Each row is a point on a landscape with many valleys, with its height.
A ball rolls from a point to the lowest of its 2 nearest points, and stops where none of them is lower. Distance is the straight distance between rows; heights are no part of it.
(499) height 701: [-1.55 -0.51 -4.03 -2.66 -2.49  1.73 -0.02 -0.29 -1.97 -2.46 -2.16  0.81
 -0.05  1.71 -1.18 -0.65 -3.55  0.79 -0.57  1.05  2.82  1.95  2.61 -0.07
 -1.87  3.23]
(304) height 425: [-0.04  4.11 -0.06 -0.04  0.78  1.50 -0.37  1.18  0.40  1.67 -2.00 -0.27
  0.75  2.84  1.18 -2.08  3.33 -1.76  2.16 -4.71 -2.93 -0.12  2.69  6.09
  5.29  1.32]
(176) height 294: [ 0.85 -3.45  2.29 -3.88  0.26 -0.46  0.13  1.09 -2.99 -0.58 -1.04  0.43
 -1.27 -0.30 -1.21 -0.88  1.28  0.02  0.40  0.72  2.64  1.91 -3.57  1.79
 -2.82  2.40]
(945) height 194: [ 2.84  5.42  0.55  1.75 -3.65 -1.59 -1.99  0.73  1.27 -5.94 -2.73 -0.11
 -0.07 -1.71  0.97 -0.17  3.65 -0.16  3.57 -4.23 -1.83 -4.32  1.84  1.77
  2.87 -0.94]
(978) height 305: [ 0.57  1.45 -3.93  0.57 -1.40  1.19 -0.76 -1.18  0.03  1.30 -1.35 -0.80
  1.53  3.24 -0.23  1.84 -1.05  3.12  0.03 -0.40  1.80  0.19  4.40 -2.89
  3.06 -1.64]
(616) height 646: [-3.08 -0.19 -0.98  0.89 -0.44 -1.04  1.12 -2.26  1.16 -1.93 -1.43 -1.17
  1.57  2.53  1.75 -3.69 -3.67 -3.23  1.59 -1.30 -2.33 -0.39  0.81  2.60
 -2.22  3.14]
(1130) height 403: [ 2.66  1.44  2.45  3.25 -2.89 -1.23  0.13  0.14  2.57  0.02 -1.13 -0.25
  0.73  0.95  1.56  1.34  2.99  0.48  4.61  0.27 -1.15 -2.69  1.85  0.74
  5.78 -0.38]
(146) height 400: [-2.14  2.35  0.64  4.70 -1.44  1.41 -0.25  0.46  2.80  2.39 -1.49  2.47
  1.64  2.89 -0.69  0.85  0.72  0.16  2.06  0.34 -0.78  2.57  0.41 -2.02
  4.59  2.51]
(1181) height 350: [-1.23  0.95 -0.81  1.78 -3.30 -0.26  0.19 -0.32 -0.98 -1.99 -0.88  0.37
  0.06  1.38  1.99 -1.00  2.96  2.69  0.40 -1.71 -2.13  3.43  1.94 -0.84
 -0.76  1.87]
(1068) height 460: [-4.56 -3.78 -0.35 -2.92  2.59 -0.23  0.49  2.13  0.33  3.56  0.52  1.12
  1.81 -1.27  0.18 -0.76 -1.37  4.17 -1.20  3.09 -2.19  1.36 -0.68 -3.62
 -2.46 -4.41]
(726) height 620: [-2.36  0.50 -3.37 -0.41 -1.07 -2.26  1.45 -0.04 -1.39  1.97  2.07  1.47
 -1.31 -1.12  2.05  0.53 -0.90 -1.39  1.30  3.25  1.08  1.14 -3.16 -4.09
 -2.65  0.76]
(639) height 534: [-3.67 -0.48 -4.06 -4.76  1.27  0.79 -2.00  0.69 -1.33  4.66  0.16  1.77
  2.17 -0.45 -0.24 -1.31 -2.75  2.98  0.19  2.05 -0.78  1.25 -1.14 -3.66
 -2.25 -0.23]
(496) height 171: [ 2.97  4.11  2.45  1.53 -0.24  0.21 -2.79  3.26 -0.76 -3.24 -4.33 -0.81
  0.72 -0.91  1.15  0.15  3.53 -1.67  4.18 -6.24 -1.42 -2.72  0.19  3.14
  5.59 -2.23]
(247) height 595: [ 2.10 -1.08 -1.13  1.57  2.04 -1.11 -2.64 -1.08 -2.10  1.70  1.15 -0.89
  2.72 -3.27  0.35  2.63  1.18  1.83 -2.16 -0.07  2.13 -2.74 -2.92 -4.32
 -1.44 -0.79]
(282) height 468: [ 3.21  5.15 -0.58  0.89  1.98 -1.78  0.84  0.74  2.13 -3.22  0.15 -2.03
 -1.44 -1.19 -2.08 -3.76 -1.20 -3.05  1.13 -5.01  1.86 -4.28  1.97  4.79
  3.80  1.41]
(986) height 583: [-2.72  3.47 -5.86 -2.20 -1.21  0.08 -0.28 -0.03 -2.37  3.24  0.86  1.75
  1.14  1.40  0.28 -0.16 -2.74  0.38  1.52  0.87  0.60  0.29 -2.56 -1.29
 -1.83  1.13]
(1185) height 428: [-0.42  5.08 -0.58  3.54 -0.88  0.62 -0.84 -1.42  2.56 -1.08 -0.62  0.95
 -0.51  1.23 -2.54 -0.41 -0.58 -0.64  1.44 -2.75  0.33 -3.39  0.14  0.46
  0.88  2.13]
(871) height 643: [-0.89 -1.62  0.18 -1.30  1.42 -2.54  2.54  0.58  1.54  0.78  1.85 -2.50
 -0.30  2.58  0.79 -4.42 -6.17 -5.30  1.61  1.21  0.08  5.64 -1.73  2.50
  0.02  2.59]
(479) height 304: [ 1.50  0.37 -0.89 -0.71 -2.75 -2.88  0.87 -0.71  0.94  0.48  2.75 -1.06
 -0.74  1.91  0.59 -1.58 -1.70  5.00  3.51  0.21 -2.74  1.06  2.58 -0.57
  1.04 -2.57]
(1175) height 672: [-2.14 -2.33  0.88 -2.45  0.78 -1.62 -1.02 -0.44  1.34 -1.75  4.80  2.11
 -1.52 -5.23 -0.55  1.15 -1.14 -0.48  0.15  3.40  6.30  2.07 -5.89  0.97
  1.24  2.86]
(115) height 585: [ 2.99 -0.43  2.17 -0.68  0.02 -2.17  0.81 -2.24  2.26 -0.81  2.41 -5.28
 -1.41  0.47  1.13 -2.38  0.26  1.68  0.25  0.46  1.42 -4.09 -1.72  3.51
 -2.32 -1.14]
(664) height 687: [ 0.09  1.84 -0.66 -1.14  0.27  3.30 -0.72  0.67  1.22 -0.09 -3.67  1.77
 -1.38  2.74  0.36  2.19  2.98  1.60 -1.31 -0.78  3.03 -0.32  2.55  0.15
 -0.17  1.92]
(273) height 234: [-1.20  0.66 -2.11  0.14 -1.73 -0.61 -1.20 -1.26  2.39  1.27 -0.31 -1.04
  2.18  5.14 -0.62 -1.56 -1.35  3.16  2.55 -1.15 -2.84  0.68  4.16 -0.07
  3.48 -2.49]
(1035) height 517: [-3.19 -1.54  1.83  0.97 -1.10 -0.87 -4.35 -1.74  5.19  3.06 -0.45 -1.08
  1.23  2.85  2.13  1.22  1.37  1.24  1.03  1.63 -6.54 -0.81 -0.27 -1.16
 -0.53 -0.66]
(987) height 719: [-1.37 -6.99  2.07 -1.03  0.87 -4.39  0.72  0.41 -0.79 -1.67  5.06 -0.84
 -0.69 -1.17 -3.25 -0.47 -3.77  1.13 -0.56  1.70 -0.43  1.31 -3.97  1.54
 -1.86 -5.26]
(824) height 491: [-1.64 -4.99  3.77  2.88  0.19 -0.44  2.43 -0.35  1.53 -0.87 -1.89  1.25
  0.62  1.24  1.27  1.95  3.68  0.86  0.86  2.32 -1.53 -1.81  1.66  0.42
  0.55 -3.73]
(374) height 447: [-2.02 -2.60  3.47  1.90  4.33  1.54  1.54 -1.35  3.30 -1.82 -2.56  0.02
  3.03  1.81 -0.65 -4.22  0.47 -1.09  0.51 -3.10 -2.59  2.80  4.32  1.13
  1.02 -1.15]
(1059) height 660: [-0.47 -4.12  1.39  0.76  2.95 -5.45  2.39  1.17  4.27 -1.54  1.26 -2.26
  1.71  2.03  2.62 -3.62 -5.77 -4.01 -0.09  0.78 -2.26  4.37  2.41  1.01
  0.69  0.66]
(549) height 633: [ 3.17 -2.37 -1.23 -2.95  0.30  2.27  1.71 -2.42 -3.80  1.91  5.86 -1.92
 -1.80 -6.35  1.48  0.68 -2.30 -3.56 -5.73  2.82  1.82  2.46 -2.21 -4.50
 -2.63 -1.23]
(31) height 550: [-1.07  8.15 -4.83  1.30 -2.10  2.90 -0.79  6.66 -2.17  1.05 -1.66 -0.81
 -0.43 -2.44  1.04  2.23 -1.14  1.39 -1.54 -1.54  1.87 -3.03 -0.15 -1.32
  3.56  0.36]
(926) height 184: [ 4.42 -0.43  4.19  0.89 -1.25 -4.02 -1.29  2.60 -1.46 -0.52  1.08 -0.82
 -1.84 -0.90  0.25  1.69  4.33  2.69  1.97 -1.69 -2.20 -4.09 -1.45  3.52
  2.97 -3.59]
(599) height 697: [-1.20 -4.57  3.01 -1.82  2.56 -2.35  1.42 -2.40  1.21 -3.88  3.99  1.99
 -0.85 -3.26 -1.33  0.20 -1.57 -4.43 -0.27  2.32  6.43  2.97 -5.24  3.97
  1.35 -0.21]
(976) height 667: [-2.74  1.54 -2.26 -1.78  1.22 -0.61  1.95  0.21  1.63 -0.25  0.62  3.53
 -1.39  0.94 -0.89 -1.31 -4.31 -2.77  2.63  1.42  3.65  0.88 -1.61  1.35
  0.46  3.91]
(227) height 484: [ 3.57 -0.52  3.36  2.98  3.21 -1.82  3.58  0.31  1.65 -1.80  1.67  3.32
  0.98  1.29  2.58 -0.03  2.55  1.11  0.35 -0.19  3.10 -2.06 -1.14  2.22
 -0.52 -2.68]
(508) height 416: [-1.58  0.68  2.09  5.03 -0.81 -0.34  0.92  0.20  1.51  1.33 -2.14 -0.54
  1.38  1.24  0.37 -2.00  0.33 -3.14  2.00 -1.55 -2.76  1.21  1.11  1.29
  4.41  5.44]
(477) height 471: [-2.97  2.64 -2.41  2.73 -5.29  3.41 -4.24 -1.86  2.08  0.18 -1.46 -0.83
 -2.00  1.16 -0.60  3.86  4.05 -0.84 -2.79  0.25 -4.08 -0.24  2.55 -2.03
  1.85  2.74]
(147) height 477: [-1.37 -3.82  3.09 -2.97  1.08  2.52 -2.61  0.51  1.04  1.36 -3.68  2.68
 -2.13  0.79 -0.73  2.49  1.87  1.53 -2.65  3.88 -1.58  0.66  0.76 -1.84
 -4.35  1.67]
(1161) height 370: [-1.59  5.60 -5.91  1.05 -3.20  3.53  0.28 -0.19 -0.46  1.43 -1.34 -0.45
  1.01  4.82 -1.47  2.98 -0.63  2.15 -2.77 -1.19  0.50 -1.63  3.66  0.84
  3.66 -0.78]
(229) height 649: [-1.38  1.29 -2.34 -2.71 -0.91 -1.38  0.63 -0.30  0.94 -0.15  4.23  2.29
 -3.96 -2.15  0.49  0.82 -2.26 -0.65  3.13  2.93  4.56  1.04 -4.04  0.52
 -0.94  2.27]
(219) height 541: [ 1.26 -3.23  2.83  0.26  3.95  0.13  3.26 -0.43  0.77 -0.64  1.40  2.31
  1.55  1.64 -0.33 -0.63 -0.99  1.70 -0.18  1.66  3.33  0.64 -2.36  0.72
 -3.08 -3.02]
(710) height 461: [-1.51 -1.13  0.32 -3.90  0.36  1.78 -3.56 -0.36 -1.52  0.13 -3.00  3.43
 -0.91  0.08 -3.45  0.93  0.76  1.78 -0.36 -0.32 -1.14  1.83  0.23 -2.99
 -3.39  1.21]
(216) height 267: [ 3.08 -0.76  0.54 -2.13  0.56 -2.82  1.14  2.97 -1.79 -1.67 -0.04 -4.62
 -2.15 -1.21  0.21 -2.30  0.34  0.81  1.33 -3.14  2.80 -1.52  0.63  3.78
  3.56  0.86]
(239) height 533: [ 3.18 -0.36 -3.06 -1.24 -2.02  1.61  0.02 -2.93 -4.45  0.26  3.67 -3.06
 -1.47 -6.24  1.29  0.56 -2.22 -2.24 -2.90 -0.44 -0.69  0.03  0.99 -5.40
 -1.46  1.15]
(276) height 421: [ 1.23  1.96 -0.11  1.31  0.55 -0.14 -1.10  0.75  2.79  3.43  1.57  2.83
  0.10 -0.60  3.03  3.15  1.27  4.02  2.02  1.76  1.33 -3.42  1.13 -1.55
  2.61  0.50]
(1145) height 448: [ 3.42  6.44 -3.18  0.00 -2.54  4.39 -4.59  0.07 -0.97  3.35 -0.67 -1.53
 -0.83 -0.12  1.59  5.66  3.57 -0.34 -1.06 -1.98 -1.36 -3.14  1.45 -1.96
  3.78 -1.68]
(423) height 535: [-2.51 -4.40  3.33  1.18  1.95 -3.25 -1.68 -0.11  3.88  1.50 -0.68 -1.33
  0.82  1.82  1.71  0.32  0.13 -0.01 -1.73  1.65 -2.81 -2.22 -2.40  0.21
 -2.24  0.63]
(15) height 505: [-1.59  4.70 -2.52 -0.12  2.05 -0.18  1.66  3.99 -2.29 -1.67 -3.05  3.24
 -0.15  0.04 -3.57 -1.93 -0.95 -4.16  0.76 -5.38  1.76 -0.58  0.30  2.85
  4.00  2.92]
(372) height 642: [-1.60  0.95 -3.57 -0.76  2.66  1.33 -2.05 -0.81 -0.63  3.30 -0.45  0.52
  1.19 -3.00 -1.49  0.92  0.36  0.08 -3.87  0.28  1.60 -1.36 -0.72 -6.69
 -1.79  0.22]
(432) height 612: [-1.67 -5.98  2.39 -2.83  2.28 -0.36  2.35 -0.36  1.83 -2.60  1.82  0.30
  0.91  0.12  0.42 -0.98 -2.48 -0.65 -2.59  4.26  3.81  1.89 -3.57  2.78
 -5.11 -3.21]
(155) height 470: [ 0.45  2.20 -1.71  1.54 -2.24  2.41 -0.50 -1.32 -1.76  0.32  0.61 -1.76
 -2.78 -5.28 -0.18  1.65  0.77 -0.40 -2.33 -0.46 -1.11 -0.83  1.60 -5.57
 -1.58  1.87]
(440) height 349: [ 0.35  1.46  0.95 -0.94 -0.18  3.93  0.60 -1.56 -2.23  0.18 -4.84 -1.21
  2.88  3.78 -2.48 -2.62 -0.77 -0.18  2.14 -3.26  0.29  0.87 -0.76  1.89
 -2.42  0.41]
(1158) height 426: [-0.23 -3.27  1.22 -3.11  1.61  3.27 -0.80 -1.10  0.98 -2.78  0.95  3.02
 -0.07 -3.16 -1.33  0.50 -0.89  0.36 -3.28  4.34  3.96  1.86 -1.27 -2.07
 -7.04  1.08]
(204) height 452: [ 4.90  2.77 -0.73  2.16  3.86 -1.98 -0.02 -0.16 -3.26  1.36  1.85 -1.82
  0.49 -2.59  1.45 -2.86 -0.48 -5.96  2.54 -2.36 -3.45  0.98  2.64  5.21
  3.01  4.06]
(802) height 621: [-4.42  2.41 -4.16 -0.83 -3.10 -0.62  1.82 -1.14 -2.35 -0.01  0.68  0.52
  2.54  2.20  0.92 -3.51 -4.81 -1.43  2.13  0.12 -0.80  0.83 -2.80  2.34
 -2.84  2.73]
(863) height 691: [-0.16 -1.94 -0.93 -2.33 -0.29  0.98  1.46  0.04 -1.59 -3.12 -4.46  2.90
 -0.61  1.90  0.72  0.49  1.65 -0.27  1.32  0.23  2.88  0.71  3.31  0.37
 -1.09  2.46]
(618) height 94: [ 1.58 -3.79  2.22 -1.38 -0.23  2.98  0.30 -0.61 -2.42  1.68 -0.20  1.40
 -1.67 -1.42 -0.14  2.92 -0.38 -0.92 -3.94  4.42 -3.00  3.14  1.73 -5.71
 -4.55 -2.14]
(1083) height 449: [ 1.02  5.27 -0.77  2.30  0.69  0.12  0.77 -0.95  3.08 -0.41 -1.05 -1.16
 -0.49  4.46 -3.90 -1.73 -1.43 -2.14  0.25 -4.36  0.38 -3.31  2.76  3.69
  5.01  0.32]
(903) height 700: [-1.22 -6.49  0.72 -2.36  0.90  1.21  1.64  1.02 -0.64 -0.07  2.79  1.18
  0.76 -3.23 -0.83  1.66 -2.41  0.47 -4.74  7.40  5.13  0.73 -2.57  0.64
 -3.54 -3.99]
(242) height 379: [-2.69 -3.27 -0.56 -1.78  0.26 -3.31  0.97  1.14 -1.00  0.79  1.81  0.45
 -0.67  0.71 -0.06 -0.66 -1.25  3.89  1.93  1.12 -2.47  2.38  0.75 -2.42
  0.00 -4.32]
(988) height 680: [-3.18  2.50 -1.13  1.09 -1.09  4.32 -2.69  1.45  1.14  0.26 -3.14  2.99
  1.01 -1.85 -0.79  1.93  6.99  1.56 -2.00 -1.26  0.21  2.21  0.82 -3.19
  2.21  1.91]
(467) height 512: [ 1.67 -3.19  3.45  3.02  0.10  0.92 -1.72 -0.65 -0.26  1.56 -0.65  1.93
  1.15 -0.98  0.94  5.18  4.42  2.62  0.26  1.75 -1.23 -4.84 -0.54  0.00
  1.13 -3.29]
(749) height 546: [ 2.56 -4.51  2.97  3.09  1.70 -1.21 -1.13 -0.78 -1.64  0.44  0.72  1.03
  3.61 -0.49 -0.33  3.11  0.85  2.68 -1.49  1.07  1.82 -3.58 -2.81 -0.01
 -1.40 -2.26]
(226) height 264: [ 1.80 -2.86  2.66  0.47 -2.11  0.43  2.73 -0.56 -1.99  0.98  0.00 -0.57
 -2.85  1.75 -0.47  2.73 -0.64  0.44  1.21  3.91 -1.57  2.67  0.05 -3.50
 -2.79 -3.12]
(154) height 584: [ 0.56  0.31  0.76 -1.02  2.82 -0.96  1.46 -1.57  1.63 -2.38  3.70 -2.48
 -0.26 -3.19 -0.78 -3.98 -2.48 -3.61  1.66 -2.37  5.23  1.04 -3.55  4.40
  1.48  2.10]
(628) height 226: [ 1.37 -3.03  1.90 -0.80 -0.88 -4.47  1.00  2.33 -2.01 -0.80  1.01 -3.13
 -2.81  0.14  0.19 -1.28  3.25  3.63  0.85 -2.12 -2.06 -1.04  0.77  2.46
  2.61 -1.84]
(583) height 227: [ 2.71 -1.50 -0.13 -3.68 -1.38  0.13  1.88  2.76 -5.31 -1.22 -0.82  0.69
 -2.05 -1.13 -0.75  1.06  2.61  1.75 -1.42  2.08  4.04  3.16 -1.26 -1.28
 -2.50  0.06]
(388) height 752: [ 4.17 -3.47 -0.12  0.23  1.74  1.56  1.16 -2.36 -2.68  0.96  6.37 -0.38
 -0.12 -5.17  0.42  1.87 -2.56  0.48 -4.82  2.11  0.57 -0.16 -0.41 -3.89
 -2.60 -3.89]
(1155) height 431: [ 1.59  0.58  0.58  2.80  0.86 -3.13  1.78  0.68 -1.98 -0.14 -1.14 -1.70
  1.34 -1.13  2.14 -3.36 -0.17 -5.66  2.97 -2.48 -0.88 -0.44  0.15  3.27
  2.95  5.05]
(603) height 655: [ 2.40 -1.39  0.66 -1.22  1.14 -1.95  0.28 -2.27  1.95  0.54  4.25 -4.76
 -1.73  1.56  0.73 -0.46 -1.21  2.56 -2.55  1.94  0.77 -1.24 -1.97 -0.04
 -4.86 -4.68]
(558) height 487: [ 1.45  4.40 -0.44  0.74  5.97 -0.13  1.30  2.72  0.27 -0.69 -1.59  0.00
  0.78 -1.76 -1.89 -4.06 -0.94 -3.72  1.93 -6.87  1.77 -1.46  1.88  3.39
  4.70  0.77]
(1143) height 292: [ 1.58 -0.83 -0.52 -1.86 -1.01  1.48 -0.47  0.92 -4.32 -0.24 -2.03  0.29
 -1.56 -1.74  0.27  3.03  4.44  2.81 -1.56 -0.69 -0.10  1.55  1.37 -2.97
 -1.40 -1.97]
(676) height 455: [ 1.81  8.99 -1.56  4.09 -3.14  0.05 -0.55 -0.45  0.76 -1.24  0.15 -1.18
  1.62 -0.27 -0.61 -0.52  1.20  0.13  2.24 -3.74 -0.93 -3.91 -1.63 -0.35
  0.33 -1.82]
(1190) height 702: [ 1.88 -5.64  4.34  1.62  1.09 -4.54  1.03 -2.22  2.62 -2.81  2.52 -0.99
  1.48  1.57  1.83 -2.03 -2.10 -0.09  0.82  2.07 -2.70 -2.47 -0.84  3.89
 -2.74 -2.40]
(316) height 377: [ 2.13 -0.47  2.28  1.46 -2.67  0.69  0.59 -0.69 -0.64  0.72 -1.00 -1.65
 -0.54 -0.85  1.78  1.72  0.54  2.19  4.52  1.11 -0.62 -3.95  0.39 -0.18
  0.28 -0.01]
(1023) height 435: [-0.68  0.60 -0.63 -0.92 -0.02  1.48 -4.27 -2.23  1.72  1.30 -0.41  0.21
 -1.22  2.15 -1.81  2.03 -0.95  1.35 -1.69 -0.66 -3.85  1.90  0.44 -3.61
 -3.96 -0.40]
(569) height 792: [ 1.38 -6.59 -0.25  0.37  2.34  0.61  0.54 -0.35 -0.69  1.12  4.21  0.76
  0.97 -2.47 -0.15  3.18 -3.20  1.45 -6.98  4.81  2.12 -1.05 -0.46 -1.57
 -3.68 -5.38]
(331) height 617: [-1.11 -0.34 -0.30 -3.54  2.59 -0.51  2.14 -1.91  0.50  0.21  3.34 -1.25
 -0.44 -1.58  0.58 -4.55 -3.83 -7.08  1.65  1.17  3.32  5.22 -2.61  6.08
  1.62  3.18]
(17) height 142: [ 4.17 -0.35  4.96  0.13  1.50 -0.85  0.07  3.36 -1.67 -1.91 -2.95 -2.41
  0.36 -1.36  2.16 -0.31  4.11  0.37  2.65 -3.85 -0.68 -3.74  0.34  4.89
  3.42 -2.54]
(530) height 696: [-2.35  2.19 -3.73 -0.83 -1.53  0.17  0.59  0.68 -0.09 -0.04 -1.94  2.68
 -0.65  5.97 -2.13 -0.02 -3.97 -0.58 -1.48  0.11  0.18  2.03  1.93  1.54
  0.82  3.46]
(39) height 383: [-0.73 -2.78  1.01  0.46 -0.10 -1.70  1.65 -0.49  0.90 -3.56  1.39  0.09
 -0.35 -0.34  1.77 -2.20 -0.03  2.21  0.30 -0.27  0.37  1.68  0.74  0.41
 -2.16  1.38]
(94) height 668: [-2.35 -4.83  0.89 -3.81  1.16 -1.52 -0.73  0.56  1.59 -0.81  2.89 -1.64
 -0.87 -1.32 -0.98 -0.01 -4.28  0.73 -1.99  3.05  0.57  3.14 -3.69 -0.42
 -4.54 -2.57]
(1134) height 462: [-0.29  5.75 -3.18  1.80 -5.60  2.55 -3.90 -0.45  0.35  0.94 -1.27 -0.86
 -1.48  2.85 -1.47  4.98  4.58 -1.19 -0.18 -1.48 -2.62 -2.23  0.72  0.89
  4.31  0.86]
(1195) height 679: [-0.15 -6.45  3.55  2.06  2.77 -5.65  1.52  0.77  3.00 -2.27  3.21 -0.73
  3.06  1.10  1.86 -2.67 -3.63 -0.20 -0.90  0.72 -2.94  2.91 -0.71  1.84
 -1.16 -2.27]
(1070) height 518: [ 2.30  1.17  1.84  3.38  4.25 -2.46  2.83 -0.64  3.27 -0.06  1.68  0.94
  1.41  2.64  1.42 -3.30  0.95 -1.62  0.17 -1.96  2.81  1.46 -1.30  1.07
  0.56  0.62]
(1204) height 451: [ 4.31  3.05  2.54  2.59  1.10 -2.28  0.19  2.62  3.36 -0.28  2.29  3.07
 -0.37 -1.34  2.75  1.85  2.68  3.20  1.51  0.31  2.15 -3.81 -1.31  0.40
  1.93 -1.49]
(249) height 384: [-1.99  3.99 -2.39 -0.41 -1.48  4.77 -2.01 -1.69 -1.45  1.00 -4.50  0.83
  2.93  5.03 -2.45  0.58  1.07 -0.10 -1.17 -2.70 -0.62 -0.91 -0.11  1.82
 -1.11  0.82]
(328) height 683: [-3.52  2.20 -4.18 -3.54 -1.49 -0.18  1.96  1.54 -0.83  0.45 -0.23  2.60
 -0.59  4.51 -4.01 -1.76 -5.56 -3.96 -1.45  2.59  2.63  2.91 -1.72  2.18
 -0.11  4.16]
(888) height 299: [ 3.34  0.56 -0.85  0.85 -3.36  0.33  0.57 -1.76 -3.18 -2.34  0.89 -2.93
 -1.10 -3.23  0.90  1.39  0.14  2.38  2.77 -0.16  0.14 -2.29  1.99 -2.65
 -1.16 -2.46]
(1147) height 417: [-0.16  5.90 -5.35 -2.28 -1.32  4.52 -2.54  0.24 -2.48  3.53 -1.25 -0.49
 -1.33  0.47 -1.83  3.21 -0.46  1.75 -1.60 -2.67 -0.60 -3.13  2.44 -1.10
  1.45 -1.34]
(376) height 407: [-2.08  1.36  0.53  1.89 -0.08  1.23 -2.85 -2.36  4.68 -0.40 -1.59  1.17
 -0.90  3.84 -1.52  0.37 -1.36  0.20 -0.18 -0.82 -2.03 -0.68  1.79 -0.51
 -1.36  1.78]
(981) height 469: [-2.07 -1.98  2.36  1.58  1.38  1.32  2.05 -0.74  0.32 -1.67 -2.82  1.28
  2.43  0.95 -0.38 -1.44  3.52  1.28  2.31 -2.32 -1.11  2.21  1.55 -1.23
  1.16 -3.38]
(83) height 376: [-1.87 -1.82  1.77  1.05  0.83  0.25 -0.60  1.00  2.56  3.49 -1.96  1.42
  0.36  2.50 -0.43  1.54  0.86  1.50  0.14  1.95 -0.23  1.55 -0.48 -2.36
  1.90  0.50]
(717) height 369: [ 0.64  1.16 -1.51  1.42 -3.78 -2.25 -0.98 -0.52 -0.78  1.54  2.92 -0.40
 -1.95 -1.69  1.04  1.50  1.33  3.71  2.15  0.63 -4.86  1.57  1.89 -3.72
  1.77 -1.36]
(958) height 408: [-3.86  4.73 -2.31 -0.64  0.01  2.15 -0.28  0.09  0.08  0.08 -2.91  0.47
  1.23  4.78 -0.84 -2.17  2.27 -1.04 -2.59 -4.53 -2.24 -1.14  1.38  5.57
  1.42  2.57]
(1026) height 329: [ 1.15 -2.98  4.09 -2.17  1.46 -0.74  1.30  0.72 -1.50  0.92 -3.70 -0.88
 -2.78  3.17 -1.47 -1.96  1.57 -4.21 -0.22  0.10 -0.62  2.70 -1.66  2.81
 -1.51  3.60]
(211) height 439: [ 0.51  4.48 -2.11  1.46  2.00 -0.13  1.35  0.44 -1.79  2.86  0.41 -1.17
  1.19  1.66  1.55 -4.43 -0.69 -4.29  0.47 -3.12 -4.73  0.23  3.58  7.07
  3.69  3.93]
(1084) height 236: [ 3.26  1.92  1.24  2.38 -3.52 -1.85 -1.89 -0.84  0.02 -4.09 -1.05 -0.55
  1.62 -4.72  1.96  1.66  4.72  2.72  3.53 -1.12 -2.35 -5.39  2.01 -1.52
  2.18 -3.40]
(1033) height 551: [ 2.03 -1.41  2.65  2.47  4.76 -3.31  2.70 -0.96  1.43 -2.26  3.78 -1.33
  0.48 -2.61  0.07 -4.80 -0.80 -3.70 -0.37 -2.13  1.55  2.45 -2.48  2.53
  0.11  2.21]
(1096) height 555: [-1.75 -2.86  0.41 -0.47  1.89 -2.77  0.12 -1.48  2.45 -0.66 -0.84 -4.09
 -1.22  0.57  1.19 -1.37  0.65 -0.50 -1.22  0.41  1.81 -4.68 -0.60  1.72
 -1.56  1.16]
(234) height 325: [-0.09  1.81 -2.80  0.03 -4.19  0.82  0.35  1.45 -4.40 -0.89 -3.18 -0.87
  0.18 -0.97  2.16  1.98  3.07  0.93 -0.31 -0.66  1.10  0.95  1.36 -2.58
 -0.42  1.75]
(152) height 289: [-0.22 -3.52  0.81 -3.78  1.26  2.94 -0.80  0.03 -0.60 -0.28  0.90  3.38
  0.23 -4.53 -0.68  0.99 -1.85 -1.71 -5.68  5.80 -0.30  2.83  0.94 -6.29
 -6.31 -0.67]
(291) height 526: [-2.12  6.21 -3.76 -0.20 -2.76  0.86  1.16  5.74 -3.40 -0.25 -2.12  1.64
 -1.70 -0.30 -3.70  0.84 -2.01 -0.14  0.14 -2.39  1.62 -0.79 -0.31  0.60
  4.40  2.52]
(852) height 497: [-1.71 -2.20  2.11  0.04  0.59  3.06 -4.17 -1.93  1.93  3.53 -0.96  1.43
  0.66  0.26  2.92  3.36  3.67  2.28 -2.00  2.37 -4.28 -0.71 -0.26 -1.83
 -2.69  0.21]
(442) height 669: [-3.67  3.36 -3.52  0.70  0.27  4.06 -2.92 -1.29 -0.13  1.45 -2.59  2.78
  2.30 -2.37 -0.86  1.41  4.18 -0.03 -3.88 -1.37 -0.85 -0.37  1.24 -5.83
 -1.27  0.17]
(1108) height 424: [ 0.00 -2.56 -0.32 -0.58  1.31 -0.07 -0.19 -0.01  0.50  3.88  0.26  0.61
  1.13  0.37  2.42  2.12 -1.15  2.57  1.02  4.04  2.30 -2.29 -0.75 -1.93
  0.01  1.37]
(690) height 423: [-0.50 -3.42  3.09 -0.17  3.95  0.59  1.61 -0.83  2.02 -3.53 -1.10  0.25
  0.04  0.23 -1.07 -4.41 -2.53 -1.99  0.43 -1.84  0.15  2.92  1.68  1.88
 -1.31  2.50]
(327) height 784: [-3.15 -5.45  1.36 -5.40 -0.32  1.14 -0.03  0.52 -1.15 -0.94  4.18  1.48
 -0.90 -5.97 -3.11  0.63 -1.89 -1.59 -4.92  7.76  2.37  3.43 -3.69 -1.33
 -5.24 -3.61]
(32) height 338: [-0.98 -3.29  2.60 -1.18 -1.73 -0.28  1.68  0.86 -1.19  1.65 -3.53 -2.33
 -0.86  4.04 -0.95 -0.90 -0.72 -0.93  1.33  2.26 -1.18  3.82 -0.73 -0.86
 -2.13 -0.22]
(167) height 167: [ 4.61  3.97  0.86  2.30 -2.85  1.31 -0.62  1.69 -2.14 -0.23 -0.61 -1.30
 -0.77 -2.71  0.49  3.69  2.18  1.17  3.72 -1.80 -0.47 -1.21 -0.04 -3.68
  2.37 -4.30]
(92) height 307: [ 1.43  1.65 -0.61 -0.11 -1.35  0.85  0.16  1.29 -2.69 -0.07 -2.54 -3.20
  0.40  0.97 -0.78 -1.35 -0.71  0.53  2.02 -3.72  1.89 -0.87 -0.42  1.34
  1.94  1.46]
(980) height 422: [-1.39  2.42 -1.30  3.34 -4.07  1.29 -2.05 -2.44  0.78  1.60  2.46 -0.65
 -1.86 -4.34  0.85  1.49  2.48  0.32 -1.01  0.17 -6.23 -0.18  2.63 -5.77
  0.86  0.33]

Call two points neighbours if one is among the 2 nearest of the other. Go from one point of each pair to the other, from neighbour to neighbour, staying as low as possible. Name the highest point that can't be avoided.
(273) and (376) | (31)
(376) and (83) | (676)
(583) and (618) | (32)
(83) and (276) | (1108)

For each start below, name the point where the ball stops.
(372) | (583)
(211) | (17)
(1096) | (376)
